Points, in no order, along strands that fork, close into loops and pass close to each other.
In the rows, zero is written as 128.
Points whose rows are less than 127 apart are linked; no others are. Some points are linked to none.
Z495: [130  88 122  82 151 190 126 185 111 104 191 127  99 102  81 126 139 127
 152 180 109 136  61 105 146 140 121  94 141 102 134  69 166 122  94 156
 108 149]
Z940: [100 118 102 149 118 152 141 202 113 162 104 123 127 142 132 144 117 104
 124 132 109 168 113  87 153 150 135  83 120 131 111 142  85 132 123 176
 117 138]
Z341: [123 156 129 127 123 105 136 158 158 163 165 152 138  92 101 114 134  84
 141 139 117 137 138 150 157 100 162 103 112 153 147 157 130 171 129 147
 148  98]
Z417: [139 106 113 122 126 145  90 126 143 159 161  65 163 111 149 170  65 216
 106 101 113 129 107  95 166 169 135 170 174 147  99  73  90  97  85 164
 101 127]
Z847: [130 137  81 111 122 164 145 196 143 130 183  79 129 108 140 119 120  90
 162 155 122 169  60 107 172 107 168 111  88 105 149 108 129 159 123 174
 144 137]
Z26: [148 146 130 128 117 121 139  83 124  87 167  42 129 112 116 160 112 191
 118 170 161 105  87 176 131  92 209 139 135  98 129  86 231 111 114 101
 117 156]
Z456: [ 65  93 155  95 158 135  65  99 142 169  80 180 134 172  85 178  87 149
 128  98 151 130 151 170  73 168  79 153 164 175 123  55 118  78 159 143
 132 141]
Z608: [120 121  99 115 113 146 113 159 128 175 133  62 149 115 172 151  61 165
 112 105 122 164  93  87 172 172 131 155 137 147  90  93  77 107  97 176
 110 127]
Z178: [ 60 115 139 159 136 120 115 116 143 146  77 131 112 163 147 159 100  82
  72  92 163 156 163 140 105 173 133 169 126 147 109  70 132  90 140 129
 135 153]
Z105: [ 93 138 119 185 110 146 126 134  86 133  81 151 143 131 145 189 119 173
  91 152 172 154 144 115 116 100 195 124 200  98 123 140 172  79 119 150
  88 118]
Z127: [102 141 125 124 137 119 148 138 159 114 160 115 110 118 140 108 116  44
 112 137 160 171  92 169 138 119 174 153  72 100 157  97 178 175 130 131
 156 128]
Z822: [ 95 126 148 109 126 114 101 151 128 188  88 173 148 128  82 145 125 146
 149 103  88 122 171 133 126 137 101  95 162 187 132 162  92 131 153 165
 125 103]
Z370: [112  68 156 109 151 137 163 169 113 121 125 159  81 135 114 114 135 131
 133 141  99 116  95 107 134 176  88 118 137  94 141  84 127 133  84  91
 125 138]
Z993: [163  88 145 122 150 105 191 119  79  80 103 151  77 116 108  99 161 141
 103 164 123  88 142 113 134 154 110 107 136  78 129 109 145 135  96  64
 114 147]
Z866: [144 111 134  96 112 122 109 160 129 177 121 126 155 115 112 145 117 178
 158 103  69  92 110 116 140 145 100 133 139 155 133 127  73 139 121 155
 133 104]
Z440: [131 109  93 117 134 159 114 173 122 119 104 114 118 175 150  95 144 102
 180  92  87 146  97  82 116 146  65 126 103 126 144 151  82 124 138 127
 156 154]
Z634: [152 106 126 166 125 137 139  79 101  56  86 153 109 160 158 141 149 141
  82 121 135 104 141  99  78 159  86 141 140  85  81 126 139  86 127  88
 118 141]
Z16: [119  87 165  81 154 122 129 167 146 162 168 146 122 104  72 126 117 146
 146 120  77  95  79 152 150 149  99 136 121 147 166  83 119 170  79 123
 146 117]
Z21: [157  98  82 158 120 187 129 144  98  74 109 118 100 151 196 131 132 144
 128 123 134 149 100  43 108 164  84 133 131  87  81 100 124  72 131 135
 100 160]
Z219: [ 96  58 135  81 184 190  78 142 149 124 163 132 112 160 116 150 100 133
 123  99 109 156  48 107  92 165  82 139 166 127 123  32 151  88 112 163
 115 169]
Z649: [ 81 130 114 151 109 131 162 197 101 164 101 142 125 126 127 143 114  98
 107 148 138 190 140 121 170 132 187  70 138 107 125 142 121 149 133 177
 100 119]
Z508: [140 141 138 105 129 146 134 111 105 105 180  85 124 108  86 149 119 162
 119 190 147 120  74 164 136  93 194 119 138  97 137  92 212 131 101 126
 122 143]
Z63: [107 103 138 120 116 123 101 147 110 195  66 128 150 157 145 170  68 177
 120  99 126 137 140 113 127 208  76 151 135 169 104 114  65  97 139 147
 104 145]
Z636: [124 124 163 149 126 102 136 106 122 135 146 166 126  82  66 128 148 157
 111 140 108  88 180 158 136 116 137 110 157 147 132 162 149 140 115 118
 114  93]
Z14: [ 99 120 122 182 131 144  94  94 124 143 103 106 157 145 157 196  77 209
  84 100 150 120 155  95 114 158 148 177 183 142  96  79 113  43 105 148
  94 144]
Z108: [183 156  93 113 148 172 104  90 110  84 166 134 127 143 108 150 171 133
 170 164 147 100 108 133  65  29 120 100 144 120 132 161 185 112 136 137
 140 138]
Z922: [118 100 139 136 115 121 130 135 121 136  98 142 127 151 147 134 120 138
 116 100  99 121 128 104 135 171  94 152 129 132 116 110  97 124 120 124
 123 126]
Z237: [155 145 152 119 148  72 176  97 104  83 156 117  95 106 110  95 160 125
  99 172 161 106 153 197 128  76 170 111 119 109 135 162 197 166 158  63
 119 128]
Z150: [222 166  95 136  80 107 138  92 148  96 159  51 158 100 182 124 127 157
 134 133 140 106  95 136 158  94 155 177  75  84 123 143 126 162 119  97
 148 126]
Z85: [124 135  88 171  81 154 157 152  79 112  89 109 136 148 185 151 103 164
  92 140 162 178 119  78 130 133 157 108 146  68 102 135 127  90 134 157
  85 140]
Z727: [173 122 105 113 141 123 169 154 126  97 130 125 100 127 159  78 153  78
 167 133 112 135 109  85 154 134  99 113  99  87 144 133 108 155 110 104
 143 144]
Z927: [148 121 161 120 142 136 120 105  81 104 164 141 114 102  35 148 144 183
 128 202 117  72 118 166 119  79 162 103 176 126 134 126 194 131  84 118
 114 120]
Z930: [131 118 131  87 140 177 108 149 126 120 198 139 136 105  75 151 140 150
 157 182 109 115  74 117 135  98 147  99 155 118 128  96 161 123  85 155
 117 125]
Z93: [102 118 138 110 163 126 109 165 134 167  89 173 144 165  63 111 144 121
 167 101  89 159 152 130 107 141  84  95 137 186 139 183  87 136 181 145
 141 119]
Z586: [144 168 126 153 106 122 117 107 104 138 138 164 177  96 106 146 152 183
 136 151 124 107 157 123 119  58 162  92 191 134 138 197 147 125 125 144
 105  92]
Z283: [144 158  88 180  88 149 136 124 105 106  98 108 136 169 202 135 126 109
 110 116 157 164 123  91 106 114 136 129 115  78  98 154 120 112 147 151
 114 140]
Z675: [126  96 152 128 110  91 130 142 119 183  60 113 129 138 165 141  64 169
 116  86 111 125 149 111 166 222  83 172 119 146 136 103  43 120 130 112
 115 145]
Z188: [ 77 120 160 102 143 122  58  81 168 164  75 176 143 153  94 167 109 131
 128  97 160 139 190 164  75 134 100 150 145 192 126 114 118  84 180 146
 140 117]
Z509: [144 142 140 125 161 139 121  75 138  85 153 164 115 145 101 112 169  83
 126 154 145 105 131 170  65  72 120 116 128 134 109 161 197 129 146 103
 148 110]
Z953: [147 135 143 122 131  88 188 136 123 100 147  95 109  88 123  97 134 101
 111 164 140 133 101 159 177 137 171 132  82  77 152 103 168 184 109  98
 144 132]
Z766: [ 80 140  96 148 122 182 115 159 110 154 121 140 147 148 141 184 105 135
 128 143 141 174 107  91 112 111 171 105 182 125 106 113 140  79 111 180
 106 125]
Z419: [ 73 124 114 142 133 167 113 158 121 148 103 164 132 166  97 161 127  99
 134 130 120 159 130 106 106 114 146  86 171 152 113 132 125 100 128 169
 123 122]
Z563: [150 164  81 122 102 164 103 120 163 130 175  85 157 123 165 143 118 123
 159 126 132 139  69 107 125  88 148 151 118 120 120 122 118 124 123 168
 157 125]
Z810: [100  67 150 105 171 150 137 149 112 124 105 170  94 161 121 136 118 147
 115 115  82 119  90 105 110 199  54 126 151 108 135  70 123 102 110 104
 116 139]
Z546: [ 85 160 138 187  96  91 147 135 109 147 112 161 139  97 130 134 121 144
  76 135 157 156 202 152 144 116 181  95 151 120 136 184 152 139 150 127
  87 112]
Z846: [176 116 144 111 143 134 121  81 102  90 158 149 109 109  69 148 166 175
 134 181 113  62 114 147 102  71 114 102 155 131 111 141 174 134 101 102
 126 123]
Z382: [171 156 135  98 134  99 154  98  89  81 146 117 112 112 112 119 168 151
 103 166 162 110 135 170 106  47 166  90 142  99 127 180 201 152 150  91
 110 139]
Z622: [105  90 121 103 156 195 101 149 142 108 161 141 112 147 134 152 124 120
 126 132 123 158  69 102  95 143 107 128 155 114 101  64 152  81 106 151
 114 149]
Z611: [ 82 144 127 168 122 137 106 100 141 137 109 132 134 140 141 167  97 110
  83 105 168 149 168 142 114 128 164 158 143 127 122  99 154  92 126 146
 131 132]
Z337: [116 145 123 116 128 140  69  64 163 117  96 151 151 181 129 136 133 103
 151  87 137 121 152 129  59 123 110 157 127 170 105 156 124  91 182 147
 164 118]
Z375: [167 138 129  68 143 150 130 121  98  82 199  76 107  91 101 126 135 155
 137 202 127 115  47 156 157  96 164 124 101 100 140  69 209 151 100 121
 124 160]
Z452: [195 102 139 102 118  99 149 120 113 120 118 122 125 117 151  95 140 176
 160 108  67  69 115  88 147 164  56 139 125 107 145 138  74 160  93  75
 120 124]
Z233: [135  88 178 134 148 102 152 108 136 114 156 121 100 104  80 130 142 156
 121 155 108  61 128 163 158 141 131 145 126 132 140  96 146 142  82  89
 128 129]
Z641: [162 153 108 136  86  95 171 153  84 126 131 122 139  94 127 123 156 160
 116 159 143 145 144 133 155  80 178  72 156  71 141 180 146 157 132 142
  97 107]
Z556: [114 123 133  80 121 120  71 123 174 177 137 103 147 130 134 146  83 128
 150  88 136 116 114 156 136 151 115 181 116 179 125  77  90 119 135 147
 167 134]
Z257: [188 142 151 149 125  48 184  92 113  91 148 101 123  91 129  98 145 159
  98 151 153  88 154 170 155 107 165 121 101 105 145 169 156 172 136  67
 124 128]
Z690: [108 140 108 108  92 128  91 162 131 209  98  72 163 131 161 163  55 134
 140 101 140 158 125 111 161 175 127 148 128 178 102 117  59 105 118 179
 118 139]
Z525: [165 165 152 117 126  97 115  91 165 139 180 106 140  75  99 112 143 137
 151 134 119  73 136 179 151  87 134 160  99 172 144 159 132 183 112 108
 168  99]
Z110: [142  86 151 150 148 118 163  96  97  76  90 177  86 141 107 117 160 137
  93 135 129  88 147 123  89 161  87 136 147  94 109 127 147 108 119  66
 120 125]
Z184: [146 166 112 128 128 154 108 104 115 126 146 145 154 124 113 145 160 141
 154 158 135 119 120 137 100  46 157  93 167 122 139 171 175 132 126 148
 135 108]
Z299: [125 159 106 122 157 118 139 161 147 119 169 149 128 135 116  71 182  42
 164 144 129 154 126 140 128  81 133  80  96 135 150 193 136 160 165 114
 151 115]
Z882: [129 139 155 151 145 125 125  67 143  82 164  82 113 135 106 166 112 173
 118 161 167  86 115 197  97  94 194 151 141 111 134  87 229  98 113 103
 119 150]
Z895: [ 98 129 161 126 140  77 179 114 160 125 113 141  94 131 155  61 126  63
 118  90 125 137 167 128 146 178 113 169  90 132 150 118 104 157 125  71
 148 117]
Z966: [136 168 126 148 148 127 112  61 137  87 132 178 134 144 120 110 180  96
 132 129 139 117 154 149  40  70 114 110 142 150 103 194 171 105 184 100
 132  97]
Z468: [ 93 130  96 104 129 156 160 194 132 131 166 117 125 118 112 128 108  73
 130 167 147 191  71 132 153 118 191 104 100  83 145  86 154 144 121 174
 139 135]
Z346: [107 153 152 142 152 133 113  70 158  93 148 159 107 154 120 123 146  70
 100 125 167 118 147 181  68  98 136 152 124 137 116 134 198 116 151 112
 153 117]
Z76: [126 168 119 144  90 117 104 134 127 175 135 118 173  89 132 157 102 161
 127 123 122 127 158 121 157  95 167 132 148 158 137 157 101 140 110 171
 128 100]
Z603: [178 166 101 156 119 143 120  63 117  79 122 147 154 149 160 133 167 129
 119 122 146 110 148 119  63  70 112 110 156 111 111 186 153 100 171 113
 119 113]
Z823: [120 146 142 136 142 146  94  67 158 103 180 101 129 123 105 167 118 145
 123 143 149  89 110 175 103  92 161 169 131 137 124  89 185 113 104 126
 152 136]
Z332: [116 123 103 130 137 187 103 126 136 103 138 145 117 163 133 148 142  95
 139 132 131 141  96 115  80 115 122 120 139 108 114 106 162  86 132 150
 141 144]
Z109: [110  78 129  75 170 174  70 120 154 132 148 116 136 169 160 153  80 161
 115  82 128 152  63 126  98 180  78 173 159 142  98  30 112  85 131 155
 130 155]
Z761: [133 145 109 108 113 141  90 112 176 139 157  84 151 127 153 149  99 120
 143  99 130 119  92 131 126 127 140 194 114 148 109  93 105 125 124 145
 170 128]
Z365: [132  93 143  96 123 138 126 177 133 149 164 117 132  92 104 139 122 172
 142 138  78 111  91 111 163 144 111 120 138 133 136 100  99 148  77 141
 118 115]
Z520: [ 94 131 137 118 138  93 168 150 164 153 102 117 106 140 169  83 102  39
 127  90 135 162 133 120 159 168 128 158  78 143 153 110  97 164 125 112
 156 126]
Z867: [187 181 118 144  95 116 127  67 120  97 146 124 165 124 155 131 152 147
 116 129 153 102 145 146  94  62 144 132 133 110 119 183 153 138 152 107
 122 108]
Z202: [124 142  78 173 126 159 129 160 111 104  76  95 121 190 189  94 147  63
 143 112 147 186 121  69 115 141  98 122  82 114 117 176  77 119 153 141
 137 154]
Z707: [179  93 144  88 178 142 142  98  83  56 177  82  78 112 100 118 141 158
 116 202 126  86  66 143 146 124 147 128 102 109 132  56 207 131 100  84
 121 175]
Z708: [110 132  94 133 128 151 105 150 139 142  99 100 130 187 148 114 140  78
 152  98 113 168 118  99 113 140  98 131 100 149 121 159  80 124 156 149
 163 142]
Z46: [ 93 134 157 127 117  99  86  59 171 143  74 159 149 145 126 133 121 128
 109  83 149 129 212 149  97 151  96 172 125 183 116 148 101  94 192 121
 132 119]
Z258: [114 173 123 132 102 108  88 126 165 199 148  86 172  60 120 152  82 152
 122 122 133 120 169 164 168  87 196 152 125 176 164 116 108 141  99 167
 149 110]
Z285: [123 125 170 125 156  71 202 134 120 114 138 158  82 103 103  62 148  72
 105 157 138 123 156 155 168 157 146 111 113 100 152 129 146 176 113  69
 121 122]
Z893: [135 127 103 165 129 160 119 134  98  99  80 166 124 166 120 125 173 123
 138 122 109 148 147  90  84 122 103  76 154 121 106 176 114  99 146 134
 108 127]
Z888: [ 94 134 116 174  89 139 163 155  60 124  74 131 126 140 146 163 117 162
  88 149 167 180 136 101 116 119 190  89 192  58 110 133 166  91 136 154
  77 135]
Z434: [114 124 157 124 139 134 118 127 105 131 153 171 127 100  50 148 148 156
 120 177 117  98 143 158 126  97 164  90 182 125 138 136 170 132  94 143
 112 101]
Z6: [164 144 132  94 130 122 100 112 196 138 178  44 147  89 149 125  88 162
 145 100 104  88  73 146 182 151 130 212  81 148 133  73  92 147  95 109
 160 131]
Z663: [162 180 119 139  69 109  80  97 145 164 133 101 187  87 151 123 106 163
 142 108 123  87 159 125 150  96 153 159 124 156 130 191  80 152 137 159
 143  90]
Z374: [130 128 144 104  90 111  91 165 126 211 101 133 168 105 108 150  99 177
 164 105  83 111 146 119 161 138 117 109 141 184 136 173  57 144 132 171
 121 106]
Z35: [ 87 126 153  96 129 101  82 119 182 181 128 126 137 119 117 134  96  90
 124  97 160 132 167 183 124 119 138 166 104 191 148  80 114 121 142 147
 167 127]
Z844: [122 135 123 126 154 115 127 138 144 113 122 159 132 146 106  74 178  73
 168 115 108 136 143 127 100 114  96 100 118 157 128 193 111 131 169 108
 146 114]
Z98: [ 75 120 188 131 152  67 161  97 162 139 102 157 111 133 133  66 128  85
 110  85 125 118 203 170 139 174  95 165  82 167 164 124 113 133 148  65
 137 124]
Z436: [ 73 129 185  88 158  75 126 102 188 166 122 156 125 130 122  74 130  70
 134  88 139 127 187 188 138 146 103 172  73 198 166 123 118 133 167  92
 159 117]
Z505: [ 82 117 117 129 156 162  97 164 130 141  96 171 125 175  67 129 161  95
 157 116  94 163 135 115  88 125 106  76 154 166 129 162 113 112 152 151
 136 124]
Z95: [ 83  92 146  93 158 128  85 120 144 184  85 159 137 180 126 159  70 124
 137  96 167 137 141 173  95 189  74 170 127 178 126  41  87  94 160 133
 132 152]
Z841: [113 119 156 166 100  90 130 131 119 159  98 148 136  96 124 124 118 161
  98 103 104 104 195 123 165 159 121 128 130 155 135 155  82 146 130 121
 103 108]
Z714: [138 168  69 114 111 175 116 171 147 157 183  78 163 122 146 141 118 110
 178 138 118 167  69 108 151  70 179 118 114 130 142 139 117 147 123 191
 152 117]
Z904: [ 91 157 128 141 116 106  96 118 167 196 127 100 162  98 137 155  86 126
 107 110 156 142 190 167 145 109 173 156 122 178 147  92 112 112 121 155
 143 125]
Z590: [168 134 126 140  96 105 128 144 120 145 123 133 151  97 126 101 155 141
 156 119  89  99 146 106 153 123 117 103 130 142 127 198  71 165 126 132
 114  93]
Z789: [ 97 102 147 163 135 100 164 146 112 115  61 188 100 153 122 101 163  96
 114 114 110 150 172 104 114 171  90  86 145 134 118 175 102 131 154  97
  96 121]
Z645: [152 126 134 110 155  94 195 132 127  81 123 155  77 139 148  52 163  50
 145 133 133 137 137 109 123 142 102 105  98  93 151 139 134 158 122  72
 132 144]
Z140: [116  91 164 131 146 103 188 142 112 109 115 154  80 121 106  93 142 109
 110 141 116 115 138 131 153 169 121 114 125  97 139 114 139 149  95  80
 124 131]
Z954: [137 119 108 115 121 166 123 173 113 144 161 147 136 112  80 141 155 149
 169 155  93 122 102 101 135  88 131  73 154 129 138 136 125 136 100 168
 129 112]
Z114: [170 122 134 120 114 102 134 130 121 126  97 138 142 130 144  75 151 143
 175  95  69  87 138  93 131 152  63 122 123 135 146 187  57 166 142 103
 131 110]
Z559: [ 99  92 128  81 161 143  82 147 145 179 117 123 139 182 158 152  61 132
 146  90 153 160  84 149 113 197  76 176 136 164 109  37  80 103 153 151
 138 156]
Z710: [131  91 122 123 126 156 110 133 124 129 156 101 129 125 140 164 102 211
 104 113  94 125 100  85 151 175 106 153 172 124  95  76 110  89  91 144
  99 132]
Z220: [ 87 105 148 152 121 106 122 113 135 148  39 134 116 172 156 148  88 111
  90  80 152 151 174 124 112 205  82 181 118 159 115 103  88  90 151 119
 121 155]
Z50: [ 95 140 155  86 139 105  92 105 187 167 125 152 140 147 118 115 126  74
 145  90 147 131 156 173 107 127 113 162  94 194 139 129 117 131 180 138
 172 117]
Z360: [ 88 147 109 165 117 160 122 125 113 135 124 124 149 145 162 193  92 154
  98 135 161 159 117 111 117 113 175 147 173 102 113 102 154  82 118 155
 115 135]
Z145: [110 112 149 133 148 108 138 125 138 122 102 177 111 145 125  93 161  83
 135 107 102 122 142 128 108 146  93 114 132 141 130 150 127 131 149 100
 132 109]
Z923: [108 110 156 137 109  79 120 112 147 169  60 106 133 142 176 121  83 129
  97  80 137 119 181 142 160 194 101 196  89 158 134 114  58 114 147 109
 132 144]
Z831: [109 159 149 177 110  74 154 124 132 151 136 143 138  72 123 106 127 142
  86 130 141 127 208 179 173 119 165 118 110 131 154 168 133 155 142 106
 102 102]
Z965: [131 141 148 113  99 113  56  45 170 127  78 158 163 161 139 134 117 149
 146  83 147 105 183 132  77 140  90 178 115 183  98 183  88  93 197 126
 148 110]
Z948: [160 161 118  89 105  91 184 153  80 101 137 108 121  84 118 107 173 136
 113 165 145 134 134 148 133  61 184  57 141  77 138 181 174 164 157 119
  97 132]
Z745: [ 75 128 160 170 109  96 138 141 118 177  63 161 132 108 123 126 115 118
  79 111 125 154 218 130 147 164 129 108 128 168 117 159  87 130 149 131
  87 124]
Z153: [132 125 149 136 135 124 124  98 145 113 160 122 123 118 100 145 134 132
 117 132 134  94 131 168 122 120 141 150 117 123 126 111 155 130 102 117
 148 116]
Z985: [161 148 108 156 110 121 138 154 109 127 118 132 140 129 153 102 156 110
 141 126 122 142 144 100 140 116 124  87 117 117 124 194  94 146 146 135
 114 112]
Z845: [184 156 118 118 110  92 164 101 138  97 159  69 133  88 150 111 130 130
 129 149 152 123 100 166 174  95 171 145  67  93 145 127 168 185 117  92
 153 130]
Z783: [166 153  74  99 133 194 130 179 116  92 189  81 123 126 129 123 154 106
 189 153 138 151  61 100 147  80 129 109  95  98 143 104 153 137 127 159
 147 156]
Z561: [155  94 157 108 124  98 166 139 122 144 133 134 110 107 117 102 132 164
 156 112  68  81 117 114 171 163  83 139 120 122 167 125  86 183  76  85
 138 117]
Z450: [133 122 109 137 148 163 122 137  99 109 125 178 119 138  75 123 180 108
 142 158 113 128 144 118  90  88 122  55 168 118 119 166 153 108 137 140
 123 113]
Z570: [ 91 138 122 120 144 109 169 149 172 141 138 116 117 120 162  97 102  31
 119 120 151 169 102 132 167 147 163 167  64 123 151  87 132 169 120 129
 164 123]
Z157: [172 122 117 149 109 102 165 118 117  94 109 122 119 114 178  88 143 119
 117 125 134 115 125 103 145 151 117 143  96  84 126 135  99 147 112  97
 131 133]
Z569: [157 107 167  81 143 105 141 142 145 146 170 126 121  90  84 107 134 155
 168 140  65  78  87 150 171 141  98 137 108 146 177 112 111 196  70  92
 161 115]
Z871: [152  99  74 130 138 186 135 166 125  90 136  88 106 152 199 111 121 120
 162 114 129 162  75  40 133 167  78 147 108  91 111  90 113  97 127 144
 114 167]
Z732: [155 147  86 180 110 131 156 147 101 100  90 112 126 157 201  94 144  83
 131 119 150 174 130  85 126 122 115 100  91  88 128 188  87 140 159 131
 113 138]
Z418: [112 170 112 124 138 118 150 177 154 149 176 136 134 108 111  91 147  58
 146 144 144 173 115 162 157  78 183  83  97 115 157 170 156 178 150 149
 154 107]
Z955: [123 158 144 100 115 105 101 118 180 166 165 125 153  84 101 115 127 109
 138 113 126 102 149 170 151  96 148 149 105 183 155 150 118 177 136 151
 166  96]
Z369: [132 121 139 152 102  92 146 130 131 139 101 120 124 115 158 104 117 127
 115  98 112 118 147 110 164 168 116 147 111 127 136 144  77 153 113 118
 130 114]
Z731: [112 123 125 103 131 131 174 167 123 112 153 112 105 110 118 105 128  75
 114 169 153 165  88 153 148 122 181 118  93  76 153  95 183 164 131 139
 141 145]
Z528: [162 139  71 111 125 188 110 183 114 121 178 103 133 123 100 127 165 133
 184 155  98 136  84  85 142  73 117  84 129 119 147 146 126 136 115 158
 141 129]
Z908: [160 104  97 152 122 170 149 112  81  59  93 154  92 157 163 141 157 139
 109 137 151 122 125  75  74 142  77 119 142  71  94 112 145  71 137 115
  99 163]
Z309: [185 127 114  91 152 180 116  99 103  74 168 135 105 127  93 144 170 138
 168 171 123  73  87 121  90  66  91 106 134 126 121 119 175 120 113 118
 136 156]
Z667: [122 147 107 145 123 156  97  95 144 109 116 143 138 176 150 137 149  91
 131 107 136 144 136 112  69 110 127 138 127 135 105 148 141 100 159 150
 155 123]
Z189: [117 124 125 179 124 124 143 153  86 109  58 177 127 159 110 112 173 127
 121 128 111 149 177  86 107 156  91  58 155 129 105 202  81 115 161 128
  76 120]
Z587: [164 144 101 130 102 137 144 106 130  97 153  84 140 122 166 148 123 158
 117 144 161 133 101 129 130 112 154 149 117  78 114 103 157 118 113 119
 142 147]
Z83: [138 146 139 155 113 108 120  96 109 129 131 166 152 108 112 134 150 156
 115 129 121 101 179 133 113 104 124 110 163 135 111 180 135 127 137 126
 107  97]
Z125: [157  87 169 116 170 116 156  91 118  68 163 108  81 130  96 120 133 149
 120 178 128  65  95 161 131 135 135 143 105 117 130  75 181 129  87  67
 129 154]
Z729: [207 173 102 138  85 132 119  79 136 110 156  92 166 117 168 135 136 155
 137 128 132  94 120 124 130  81 134 155 104 111 118 165 124 148 124 118
 140 110]
Z416: [103 144 138 136 145 125 137 117 157 111 156 139 104 146 126 108 136  46
 106 135 172 155 120 175 110 107 155 136  99 111 130 123 189 152 149 112
 151 131]
Z476: [115 120 125 101 114 128  93 157 135 189  74 107 151 171 157 156  69 126
 151  90 132 147 118 117 119 176  99 152 124 170 105 133  46 107 153 162
 132 146]
Z228: [140 140 144 102 168  95 198 126 113  83 139 152  76 117 133  47 160  53
 112 169 155 144 129 147 130 119 137 105  96  90 149 142 176 167 141  70
 136 139]
Z763: [ 80 132 128 204 121 136 116  91 126 150  92 108 142 142 155 185  79 157
  62 103 168 137 185 134 114 150 172 160 154 128 114  80 136  61 126 141
 100 156]
Z903: [124 152 103 149  83 110 156 179 102 158 130 129 143  86 126 132 124 141
 122 149 134 165 139 125 178 100 184  78 145  97 133 168 128 160 128 169
 111 106]
Z496: [ 70 148 140 193 114 123 132 141 102 165  73 177 138 114 121 159 116 135
  81 134 138 168 215 126 134 133 164  90 171 142 119 175 125 121 150 145
  76 117]
Z415: [120  96 125 150 133 160  99  95 119 114 122 124 145 149 133 182 107 214
  91 110 111 113 127  84 113 164 105 151 196 125  90  88 121  58 105 140
  94 133]
Z945: [114 110  77 138 130 178 144 196 123 125 121 103 107 145 175 123 116 105
 149 127 116 176  85  68 148 155 109 112  99 100 112 112  97 114 122 156
 113 155]
Z289: [119  63 110  87 164 186 133 208 117 117 167 128  92 123 117 123 129 133
 159 143  93 154  64  69 143 169  93  91 137  99 137  66 145 118  99 158
 107 151]
Z750: [165 141 156 155 117  67 168 117 117 128 149 134 129  76 116  90 159 150
 117 138 136  94 169 158 176 125 142 126 106 124 138 175 118 173 117  86
 119 105]
Z786: [188 151 151 132 123  84 146  77 159 105 181  62 127  77 126 113 133 143
 139 146 125  70 114 179 179 107 154 163  69 141 150 125 141 187  88  87
 164 121]
Z512: [ 96  90 142 124 138 152 118 144 111 136 104 164 112 158 121 163 117 156
 113 109  88 127 109  99  96 172  79 120 163 132  99  91 106  92 117 133
 119 136]
Z103: [160 111 109 123 130 129 115 125 125 109  87 130 139 170 153  76 152 120
 183  90  86 115 131  84 104 153  50 131 111 132 144 186  62 132 160 107
 139 134]

A fork is a point with three links, a tip a point with one. Leave the first point through the second and follow the links. Name the first fork or tip that comes.
Z415 / Z710 -> Z611
Z145 / Z844 -> Z845
Z841 / Z745 -> Z140
Z21 / Z871 -> Z369
Z419 / Z505 -> Z114
Z786 / Z525 -> Z450
Z16 / Z365 -> Z360

How many points has the smallest loop of links through each point below? Write 0 if it is on no loop.
Z845 -> 12
Z710 -> 14
Z46 -> 12
Z927 -> 9
Z903 -> 27
Z847 -> 15
Z85 -> 21

Name the points in between on the shortest way along the links from the first point to the second, in order.
Z525 / Z904 -> Z786 > Z845 > Z953 > Z731 > Z468 > Z847 > Z714 > Z563 > Z761 > Z556 > Z35
Z436 / Z845 -> Z98 > Z895 > Z520 > Z570 > Z127 > Z731 > Z953
Z922 / Z649 -> Z512 > Z810 > Z370 > Z140 > Z993 > Z110 > Z634 > Z908 > Z21 > Z871 > Z945 > Z940
Z569 / Z923 -> Z16 > Z365 > Z866 > Z374 > Z822 > Z93 > Z505 > Z419 > Z766 > Z360 > Z611 > Z178 > Z220
Z127 / Z495 -> Z731 > Z468 > Z847 > Z783 > Z528 > Z954 > Z930
